Points, in no order, along strands that fork, close into loops and pass close to each other.
Two points are linked if the straight distance between their rows is under 51.1.
Q263: [-2, 10, 27, 7, 11, -13, -15, 25, 10, 23, -22, -21, -17, -17, 3, -16, 7, 28, -3, -7, -5, 0]
Q307: [-5, -11, -16, 1, 4, -13, 6, 12, 7, -31, 2, 18, -5, -13, 35, -15, -12, -10, -2, -15, 4, 5]
Q39: [-22, -12, -20, -6, 7, 13, 21, -16, 11, -7, 2, -9, 22, 20, -13, 22, 12, -14, 17, 11, 4, 32]
Q443: [30, -26, -21, 4, 13, -11, -4, 18, 3, -19, 7, 19, -13, -31, 52, -18, -8, -19, -12, -2, 15, -35]
Q2: [28, 0, -19, -5, 12, -13, -19, 4, -20, -10, 10, 29, -9, -30, 24, -17, -14, -3, -16, -8, 15, -44]
Q121: [16, -5, -16, 7, -4, -6, -6, -10, -19, -16, 26, 22, 3, -16, 36, -34, -18, -5, -38, -27, 7, -4]
Q120: [-14, 3, 28, -12, 4, 8, 0, -5, 6, 16, -1, -27, -10, 20, -31, 24, 28, 10, -6, -4, 23, 7]
Q389: [-14, -4, -29, 13, 5, 1, 22, -5, 26, -2, 10, -9, 13, 0, 2, -9, -12, -24, 9, 6, -6, 35]
Q305: [-6, 14, 21, -9, 14, 4, -4, -20, 5, 39, -2, 12, 30, 27, 22, 8, 11, -10, 12, 15, -2, 6]
Q189: [-15, 17, -16, 17, 1, -1, 7, -10, 17, 10, 7, -11, 19, 8, -17, -15, -8, -10, 0, 1, -7, 29]
Q516: [-2, 10, -8, 6, -21, 8, 3, 5, -9, -4, -6, -19, -6, -19, -48, -5, -16, 8, -9, 7, -24, -5]
Q233: [15, -36, -14, -2, 0, -6, 9, 0, -18, 0, -9, -10, -8, -6, 0, 33, 6, 26, 7, 13, -6, -13]
Q848: [-4, 2, 16, -13, 11, -19, -17, 17, -12, 0, -19, 13, -9, -1, 28, 1, 22, 27, 12, -31, -2, 8]
Q195: [17, 17, 19, 5, -4, -21, -15, 15, -15, 30, -6, 8, 1, -6, 37, -28, -6, 16, -4, -5, -4, -6]
Q292: [-1, 17, 3, 9, -8, -8, -17, 27, 6, -7, 3, 0, -15, -22, 12, -47, -14, -7, -7, -20, 1, 3]
Q116: [8, 15, -4, 5, -20, 17, 2, -19, -2, 17, 11, 8, 26, 7, -21, -2, -23, -17, 8, 38, -13, -13]
Q74: [6, -2, -39, -6, -7, -1, -3, -6, -25, -47, 13, 26, -7, -19, -16, 14, -19, 5, 1, -23, -7, -18]
Q950: [21, -22, -12, 1, 19, -18, -2, 27, 5, -8, -9, 9, -20, -23, 45, -6, -7, 4, -3, -13, 10, -16]
Q707: [-1, 6, -5, 8, 19, -8, 12, -20, 20, 39, -2, -9, 41, 22, 8, -5, 3, -10, 7, 26, -6, 20]
Q343: [-28, 18, 21, -16, 9, -3, -1, -16, -4, 23, -5, 21, 24, 46, 27, 7, 20, -21, 16, 0, 1, 20]
Q499: [-23, 24, 11, 12, 21, 12, 1, -5, 45, 0, 4, -8, 15, 26, -25, -6, 6, -26, 6, -2, 5, 30]
Q878: [7, -27, 13, 12, 21, 2, 2, 16, 35, 0, -11, -28, -24, -3, 6, 13, 19, 2, 2, 9, 19, -8]
Q277: [3, 8, 30, -16, 13, -11, -14, 4, -15, 22, -19, 0, -14, 4, 15, 12, 23, 31, 4, -9, -6, 0]
Q286: [-17, 6, 3, -16, 3, 11, -10, -11, -2, -23, -1, 35, 1, 20, 19, 12, 16, -15, 19, -24, -1, 11]
Q306: [13, -18, 17, 11, 5, 20, 6, -12, 26, 14, -6, -34, -13, 17, -27, 21, 19, -7, 3, 20, 24, -28]
Q359: [1, -37, -41, 2, -13, 12, 26, -8, -11, -21, 3, -12, 13, 5, -25, 35, -7, -2, 5, 24, -14, 10]
Q400: [-14, 3, 12, -14, 0, 8, 4, -4, -1, 3, -8, -25, -1, 10, -32, 22, 22, 16, 0, 7, -3, 18]
Q205: [-10, 0, -7, -10, -9, 7, 10, -4, -18, 0, 2, -32, 7, 0, -47, 27, 3, 23, 1, 13, -21, 16]
Q893: [-3, -4, 5, -9, -3, 21, -10, -2, -7, -20, -4, 10, -4, 3, -18, 22, 4, 3, 11, 2, -1, -12]
Q853: [6, 13, 9, 19, 13, -14, 5, -6, 27, 41, -3, -4, 19, 11, 22, -20, -8, -8, 5, 21, -5, 13]
Q777: [4, -8, -25, 3, -22, 1, 9, -21, -14, -17, 34, 24, 15, -12, 19, -24, -27, -14, -31, -19, -1, 8]
Q513: [9, -25, -37, 9, -22, 7, 26, -2, -18, -8, 11, -16, 13, -11, -35, 23, -24, 6, -8, 20, -24, -3]
Q450: [1, 28, 29, 15, -3, -14, -13, 20, -6, 29, -14, -8, -8, 3, 10, -24, 2, 12, -3, -7, -8, 8]
Q430: [-11, 8, 22, -18, -3, -4, -11, 7, -22, -11, -8, -9, -13, 1, -25, 16, 22, 32, -2, -23, -4, 10]
Q583: [-3, -20, -36, 14, -8, -9, 30, 3, 17, -15, 16, -14, 0, -15, 7, -6, -15, -10, -3, -2, -2, 34]
Q226: [-3, 8, 25, 4, 0, 16, -12, 6, 13, 14, -6, -21, -9, 5, -24, 9, 5, 6, -3, 12, 4, -14]
Q742: [3, -27, 6, -9, 3, 3, 8, -9, -12, 22, -15, -17, 2, 3, 1, 34, 13, 25, 3, 25, -7, -17]
Q858: [-14, 22, -9, 3, -25, 0, 17, 4, -25, 1, 0, -24, 9, -2, -48, 1, -13, 19, -6, 4, -27, 21]
Q957: [6, 29, 2, 4, -17, 4, -12, 8, -6, -20, 14, 31, 1, -8, 10, -43, -23, -24, -10, -16, -2, -7]
Q62: [2, -21, 16, -16, 10, 14, -5, -7, 6, -9, -10, -1, -15, 12, -7, 32, 22, 6, 9, 4, 17, -18]
Q197: [25, -11, -29, -9, 4, -19, -16, -9, -31, -13, 6, 24, -4, -18, 15, 4, -17, 6, -5, -6, 6, -32]
Q472: [-24, 22, 24, 8, 17, 8, -1, 6, 34, -11, -1, -6, 0, 24, -10, -4, 19, -21, 4, -17, 20, 33]
Q342: [-14, 37, 28, 2, -7, -2, -18, 20, 3, -8, -15, 11, -13, 5, 1, -23, 0, 0, 6, -22, -8, 15]
Q250: [3, -10, 16, -16, 5, -12, -2, -7, -17, 23, -11, -1, -1, 7, 16, 14, 8, 24, 2, 8, -10, -10]
Q824: [-1, -2, 17, -14, 15, 5, -1, -29, -2, 50, -4, -8, 28, 34, 6, 23, 19, -1, 5, 32, 5, -4]
Q618: [-13, 15, -17, 1, -18, -7, 18, -4, -8, -4, 4, -5, 14, 2, -6, -13, -10, 7, -2, -7, -13, 34]
Q673: [-5, -1, 4, 10, -3, 21, 3, 6, 10, -3, -9, -23, -9, -10, -45, 5, 0, 6, 1, 10, -7, -13]
Q240: [-5, 18, 40, -5, 9, 4, -3, -1, 23, 25, -3, -21, -10, 17, -18, 4, 27, 4, -5, 3, 15, -3]
Q361: [-3, 13, 8, 12, -8, -5, -7, 15, -5, 1, -6, -2, -9, -21, -6, -21, -15, 2, -2, -6, -11, 4]
Q291: [13, -17, -33, -19, -4, -12, 1, -25, -31, -9, 11, 35, 9, -6, 21, 15, -8, 1, 2, -4, -4, -24]
Q524: [4, -26, 26, 3, 20, 2, -3, 18, 21, 12, -26, -19, -34, -1, 13, 23, 32, 22, -2, -4, 22, -18]
Q203: [6, -8, 18, 1, 17, 13, 6, -19, 32, 29, 5, -30, 6, 28, -15, 28, 28, -9, 3, 24, 36, -15]
Q823: [23, -15, -12, 9, 5, -10, -7, 29, -3, -10, 0, -8, -20, -42, 26, -20, -16, 1, -10, -4, 3, -23]
Q248: [12, -14, 23, 15, 16, 13, -3, 7, 34, 20, -11, -36, -24, 3, -7, 7, 20, -2, -7, 16, 32, -24]
Q441: [4, -24, -9, 2, 14, -3, 6, 10, 3, -2, -11, -2, -8, -8, 12, 18, 9, 13, 10, 8, -1, -8]
Q656: [-6, -32, 14, -19, 7, 15, 5, -12, 17, -5, -2, -16, -18, 29, 2, 46, 42, -1, 8, 0, 34, -16]
Q595: [14, -15, -20, 1, 2, -17, 3, 10, 0, -9, 15, 14, -3, -23, 45, -30, -19, -8, -23, -21, 9, 0]
Q23: [-25, 13, 14, -23, 2, 8, -9, -10, -6, 0, -1, 19, 13, 29, 12, 6, 16, -7, 13, -14, -4, 24]
Q148: [1, 3, -22, 3, -23, -1, 6, -27, -17, 4, 35, 9, 28, 1, 6, -18, -26, -13, -15, 4, -8, 16]
Q555: [-9, 14, 5, -4, 3, 3, 8, -33, 6, 37, 3, 11, 41, 38, 0, 2, 4, -19, 8, 31, -3, 12]
Q470: [-1, 29, -8, 9, -21, 5, -15, -4, -6, -27, 9, 34, 1, -14, -13, -18, -23, -16, -5, -6, -5, -9]
Q448: [-9, 15, 20, -20, -6, 1, -3, -1, -26, 5, 1, -11, 8, 14, -18, 9, 18, 23, 5, -5, -9, 20]
Q799: [5, 9, -15, 10, -29, -1, 12, -29, -12, 21, 25, 5, 31, 5, -10, -12, -30, -13, -8, 30, -15, 2]
Q4: [20, -9, -36, 2, -7, -4, -1, 11, -23, -38, 11, 13, -18, -33, -11, -1, -22, 2, -13, -13, 10, -27]
Q162: [26, -25, -36, 11, -6, -8, 5, 20, -8, -31, 7, -9, -17, -37, -2, 1, -21, 3, -12, 2, -3, -34]
Q904: [19, 14, -4, 0, 1, -2, -14, 11, -4, -9, 9, 24, -4, -18, 21, -34, -21, -21, -12, -6, 8, -30]
Q928: [-6, 8, -15, 1, -20, 6, 0, 6, -11, -32, 5, 16, -5, -11, -24, -4, -14, -2, 2, -11, -11, 6]
Q119: [-2, 7, 15, -3, -5, -5, -5, 17, -14, -11, -12, -2, -21, -11, -3, 0, 3, 22, 2, -15, -9, 7]
Q451: [24, -27, -22, 17, 2, 3, 2, 29, 13, -14, -4, -17, -19, -36, 5, -15, -23, -15, -11, 5, 2, -24]
Q753: [6, -13, 9, 1, 21, 0, 9, -31, 17, 52, -6, -28, 18, 34, -3, 23, 26, 1, 2, 33, 18, -10]
Q780: [2, -16, -32, -8, -10, -4, 8, -14, -22, -25, 16, 25, 4, -8, 1, 9, -14, 4, 1, -9, -8, 1]
Q531: [-14, 33, 20, 13, -11, 6, -8, 1, 7, 3, -2, 2, -2, 9, -21, -21, -1, -14, 4, -7, -9, 16]
Q942: [-6, -24, -19, -2, -2, 9, 17, -15, -4, -10, 1, -12, 8, 7, -5, 22, 6, -4, 9, 14, -10, 15]
Q816: [-11, 12, 9, -11, -4, 13, -7, -4, -4, -17, -9, 40, -3, 7, -2, 8, 1, -6, 18, -5, 0, -10]
Q269: [16, 10, 19, 7, 1, -16, -4, 4, 6, 47, -8, 1, 14, 3, 31, -21, -8, 3, 4, 18, -4, -4]
Q397: [-4, -21, -27, 7, 3, -11, 15, 23, 16, -34, 10, -5, -8, -14, 16, -21, -13, -18, 1, -14, 4, 23]
Q332: [3, -22, 4, -11, 9, -16, -5, 17, -7, -3, -17, 9, -19, -13, 22, 14, 15, 22, 16, -13, -1, -3]
Q642: [3, -10, 34, 2, 17, -8, -12, 25, 4, 9, -23, -12, -32, -15, 7, -1, 21, 26, -2, -7, 2, -22]
Q674: [-27, 10, -2, 3, 14, 13, 7, -18, 33, -12, 5, 3, 17, 25, -17, 13, 14, -29, 15, 5, 9, 26]
Q352: [6, 31, 26, 5, -7, -4, -23, 22, -6, -4, -8, 20, -13, -8, 20, -38, -6, 0, -3, -26, -1, -4]
Q731: [-15, 17, -18, -2, -26, -5, 7, -4, -31, -21, 14, 12, 7, 1, -13, -13, -13, 4, -5, -23, -14, 23]
Q256: [1, 21, -3, 2, -18, 13, -2, -8, -1, -2, 12, 22, 13, -2, -13, -14, -25, -16, 0, 15, -8, -11]
Q49: [-22, 21, 19, -3, 0, 13, -2, -1, 21, -19, -4, 7, -3, 13, -15, -2, 5, -13, 11, -13, 2, 20]

A piece is two or more points that can be reached from each other along the links. Count, over all rows, the pieces, the separate loops (a circle has one, a figure eight two, a Y none), the forks (points with three links) and the tips (points with one).
pieces -> 4
loops -> 4
forks -> 3
tips -> 3

A fork is a point with three links, a tip a point with one. Leave the first point through the second and follow the links. Name the first fork or tip that comes.
Q116 / Q799 -> Q470
Q853 / Q269 -> Q305
Q361 / Q292 -> Q513
Q904 / Q2 -> Q443
Q674 / Q499 -> Q400

How many points has the smallest loop of links through each point below? Write none if it is on no loop.
Q306 -> 16
Q673 -> 8
Q256 -> 16
Q441 -> 7
